Points, in no order, along strands that fork and pass close to each other.
(in the rows, 128 means zero)
Points whose rows are less than 120 apart are linked; no others are. Some points are linked to none.
q117: [131 114  89 118 115 137 134 100 102 129 135 127 118 142 129 108 166 120
 116 144 122 160  94 118  96 156 166 111]
q788: [129 146 121 121 162 188 119 128 111 150 126 155 111 123 120 120  69  89
 149 144 142 110 184 120 107 142 143  87]
q742: [100 100 134 127 113 142 103  95 132 115 119  90 124 178 125  93 109 170
  80 122 104 150 154 117 118 122 129 181]
q707: [128 151 120 157 107 100 123 154  98 110 131 116  93 104 111 155  96 136
 166 104 126 139  98 148 136 125 147 102]
q578: [181 133 142 124 156 130 192  92 185 106 160 136 162 147 133 168  79 107
 106 165 131  89 155 125 174 102 109 148]
q374: [149 136 151 154 164 131 147 117 153 101 154 128 133 147 116 178  60 102
 132 150 124  97 163 143 164 103  93 130]
q967: [108 139  98  92  90 108  99 140 103 154  81 114 166 134 157  97 182 181
  89 105 156 132  72  79  74 146 175 117]
q297: [ 76  96 181 149 113  94  58 158 125 110  99  95 110 118 122 117 175 164
 111  95 141 145 122 126 129  88  91 164]
q882: [154  81 144 125 141 143 154  76 171 123 127 120 122 173 149  84 175 129
  82 183 118 156 137 108 132 101 113 164]
q476: [128 121  94 158 107 150 131 115  81 140 147 135  98 132 122 105  41 111
 167 119 117 153 164 160 105 126 167  76]
q182: [118 124 139 139 146 157 106 139 107 163 115 163 110 106 131 107 103  90
 156 125 151 127 172 139 119 107 127  80]
q734: [ 91 105 161 138 106 140  74 150  86 210  91 170 116 107 150  65 194 104
 144 110 152 150 128 139  89  98 137  66]
q234: [ 91 134 110  93  96 131  96 167 108 174  74 131 186 113 154  69 159 156
  84 100 141 124 115 105  94 116 150  95]
q193: [114  97 192 130 146 142  90 116 166 111 111 110 102 148 127 109 122 147
  96 138 121 114 184 107 153  87  83 188]
q643: [100 119 128 148  92 111 105 149  74 193  97 145 132 115 164  72 187 119
 142  97 159 172 105 144 103  98 149  53]
q164: [151 141 150 108 125  92 141 169 156 132  87 109 100  67 134 159 179 176
 123 117 146  76  69  76 145 137 124 164]
q346: [ 76 116 100 139  95 143  73 133  69 126 126 105 121 141 110 107 123 159
 117  91 112 162 131 146  81 155 168 132]
q912: [119 159 136 104 170 131 128 160 147 111 137 150 198 113 107 179 113  81
 139 130 142  87 146 135 145 135  82 124]
q769: [114  86 118 110 138 171 134  83 149 136 135 133 149 169 143  73 184 111
  89 168 116 159 144 125 102 120 112 130]
q530: [ 93  94 178 119 165 176  89 103 168 107 141 112 115 157 103 139 115 114
  98 143 111 111 200 117 136 122  81 200]
q638: [153 148 178 146 178 111 125 162 159 129 123 129  78  72 117 209 171 130
 160 142 160  66  97 106 170 142 100 147]
q446: [155 140 179 146 141  89 135 163 157 127  95 109  56  69 131 167 174 172
 133 125 153  87  85  94 173 113 120 162]
q693: [117 138 157 158 132 119 116 164  97 172 107 148  81  81 140 112  95 105
 191 106 163 133 141 151 142  84 124  72]
q560: [121 138 166 154 150 139 116 139 128 106 138 124 111 134 119 159  40 118
 143 123 140 106 181 148 151  93 101 128]
q390: [133 134 152 111 102  91 135 166 144 134  74 101 129  94 154 108 150 185
 101 114 152 106  81  82 132 110 125 152]
q21: [108  99 130 100 159 164 121  96 160 105 162 137 188 151  99 153 169  72
 107 161 119 128 160 143 120 138  76 158]
q534: [108 148  93  91 145 192 124 120 115 139 139 155 150 140 115 108  70  95
 114 133 121 117 190 132  99 166 152 101]
q901: [ 98 146 132 110 102  95 101 153 116  78 115  88 130 122 103 162 112 174
 107  80 115 113 116 114 126 146 133 182]
q820: [ 99 116 133 165  91  80  96 156  86 146 103 117 119 113 140 113 179 137
 151  87 151 173  82 149 119  96 133  91]
q362: [139 116 145 162  86 106 136 121 123 106 121 110  89 150 140  98  56 164
 113 119 118 145 137 139 152  75 143 129]
q131: [136 113 164 102 111 107 114 134 149 134  69  99 130 135 156  86 158 191
  83 128 147 125 116  73 137  92 125 173]
q443: [163 171  93 126  99  96 210 141 146 128 123 125 170 114 148 136  62 146
 127 119 128 107  82 130 159 116 139  95]
q302: [109 119  73 119 103 114 113 105  91 139 118 114 157 157 144 102 211 148
 112 135 143 172  75 102  67 154 165 104]
q317: [111 129 136 119 171 150 109 128 145 113 150 150 170 128  99 157 134  61
 136 144 132 114 156 149 134 129  78 119]
q708: [196 129 144 136 148 117 199 106 175 137 111 135 104 130 154 111 111 138
 110 169 134 112 119 111 186  90 140 130]
q94: [152 127 108 164 115 145 161 104 109 154 142 148 104 136 147  87  55  96
 157 142 122 155 148 162 137  92 157  56]
q990: [171 184  81  94 166 130 150 134 135 142 141 171 125  96 112 185 161 100
 164 133 115  95  95  97 123 226 173 110]
q744: [136 109 146 173 111  96 141 120 108 168 118 144 115 143 162  68 143 106
 157 123 145 191 123 174 152  51 125  65]
q40: [155  85 170 153 142 118 130 102 154 128 107 123  87 153 143  91 188 136
 111 165 131 151 131 112 157  77 103 155]
q58: [138  90 151 172 114 108 121  98 106 166 104 138  98 154 166  57 208 128
 141 158 140 194 102 136 125  79 127  87]
q885: [ 84 130 133  87 104 146  93 160 124 156  77 114 159 128 147  69 111 178
  72  95 134 113 148 114 113 113 136 127]
q150: [107 108 148 154  99 121 110 111 117 118 108 100 100 167 136  74  83 181
  95 109 110 147 158 128 143  83 139 148]
q247: [ 83  98 140  98 145 178 104 100 159 105 155 114 161 166 105 130 136 108
  86 141 104 127 179 138 113 148  88 194]
q921: [140 174 122  83 168 140 160 140 148 108 148 153 205 130 113 186  74  94
 130 135 128  83 153 118 140 165 107 127]
q567: [125 140 157 128 164 127  97 155 140 127 121 144  97  82 110 181 153 102
 161 132 146  93 113 116 144 142 107 129]
q158: [ 91  88 189 141 136 137  61 133 136 123 107 114  99 134 120 102 162 136
 114 127 127 136 162 124 132  86  88 163]
q911: [103  86 149 141 122 179 101 118 103 196 116 167  98 138 163  38 188 102
 138 158 142 176 159 133  87 101 129  72]
q991: [113  81 131 134 137 180 121 106 125 161 145 157 107 141 149  76 202  82
 134 184 133 175 130 141  94 123 118  93]
q776: [193 158  99 137 165  94 161 120 137 109 183 133 110 104  98 216 178 131
 161 129 115 103  98 130 157 213 165 177]
q454: [140  91 155 166 116 111 114 101 112 134 118 117  74 155 150  80 181 145
 132 153 127 182 116 122 131  87 129 124]
q415: [ 69  92 117 106 126 167  91  89 143 110 143  89 164 191 111 111 136 146
  71 122  97 150 164 139  95 155 108 197]
q80: [148 184 103 142 165 102 141 177 128 133 146 156 127  73 108 205 189 115
 199 110 127  95  61 136 154 184 131 123]
q498: [102 144 110 116  99 100 131 169 131 118 119 119 195 110 129 126 122 128
 124  98 135 125  98 155 131 107  98 116]
q276: [ 76 131 149 147 127 129  77 163 109 107 137 121 145 127 102 147  61 125
 145  89 126 115 179 175 123  98  89 130]
q558: [170 127 117 142 177 158 141  87 115  98 194 141  80 137  97 198 104  96
 183 164 110 127 152 123 118 202 145 148]
q342: [116 168 117 118 147 102 106 184 123 123 124 150 135  73 108 185 179 107
 182 102 129 100  79 128 128 179 115 115]
q670: [158 120 119 173 100 100 169 103 123 152 131 143 117 148 161  76  97 114
 140 136 125 167 109 170 157  63 139  63]
q916: [118 121 147  67 118 137 119 131 160 138  78 103 152 133 147  89 116 178
  70 111 129 105 149  78 123 119 126 174]
q250: [165 167 114 147 112 110 176 124 134 110 146 121 110 130 133 154  26 139
 134 121 116 106 122 136 156 119 147 112]
q429: [182 175 107 141 173  89 170 152 144 116 166 147 140  89 105 218 161 137
 172 117 122  86  76 131 177 189 144 162]
q959: [153 180  87  64 152 154 146 131 143 146 119 172 160 104 124 149 125  91
 133 137 128  90 119  91 112 198 161  96]
q832: [175 145  82 108 100  72 190 133 149  99 156 106 199 129 129 182 122 155
 123 109 105 109  77 140 143 161 130 177]
q656: [203 134 124 112 130 108 213 109 192 130 122 121 156 125 148 144 102 143
  97 155 135  93 124 109 175 101 134 168]
q447: [ 84 108 177 159  99  94  53 161  92 148  83 108  92 114 145  90 189 169
 124  92 152 151 107 114 111  89 122 128]
q316: [147 122  95 135 108  78 138 113 119  87 154  89 132 140 109 164 163 148
 119 120 114 146  83 136 126 154 150 154]
q162: [181 130 109 158  94 102 171  88 139 105 141 113  98 156 141 123  42 151
 118 130 105 128 118 141 156  99 154 121]
q544: [135 169 115 125  89  93 191 166 140 112 122 105 187 100 138 142  83 154
 126 103 134 102  88 143 147  99  96 122]
q894: [ 70 142 127 121  92 120 100 170 115 112 122 110 195 124 119 114  91 146
 103  79 127 117 144 163 121  99  91 122]
q804: [118 123  95 149 117 160 106 121  75 115 165 124  95 136  86 143  39 120
 189 113 110 143 166 155  92 162 152 124]
q904: [131 118  88  97 161 199 159  81 134 121 188 169 135 156 125 132 121  69
 135 182 111 139 165 138  98 188 132 104]
q997: [158 165 101  73 144 136 171 125 160 130 121 146 163 113 124 156 109 109
 110 136 128  93 129 101 130 169 148 130]
q361: [134 109 118  96 156 197 143  82 149 121 175 147 100 138 130 148 154  94
 116 178 107 138 158 102 100 192 140 155]
q286: [115 115 111 115 103  78 116 131 125  68 141  83 166 145 102 175 149 167
 107 100 106 136 101 132 108 160 126 198]
q402: [117 170 134 162 113 107 141 175  96 135 116 128 102  82 124 135  66 134
 175  93 147 118 119 149 143 112 129  79]
q149: [119 123  82 101 136 197 153  87 124 135 169 158 159 159 128  94  97  77
 121 159 109 149 168 151  96 161 135  93]
q683: [135 134  95 151 101  78 136 135 101 101 150 116 124 124 108 165 136 126
 153 107 116 147  82 166 140 136 141 116]
q279: [139 108 109  99 136 167 140  91 138 134 146 141  88 140 134 121 186 116
 110 169 113 141 123 100  98 180 162 143]
q29: [140 136  98 135 141 152 125 104  90  92 181 136  99 141  84 174  70 103
 174 130  92 133 153 135 111 189 146 131]

A fork is a point with three links, a tip a point with one. Leave the first point through the second and follow the links. Name the first fork or tip that comes.
q744, q58 | q247
q247, q415 | q708
q279, q361 | q901
q58, q744 | q558
q885, q916 | q776
q317, q912 | q990
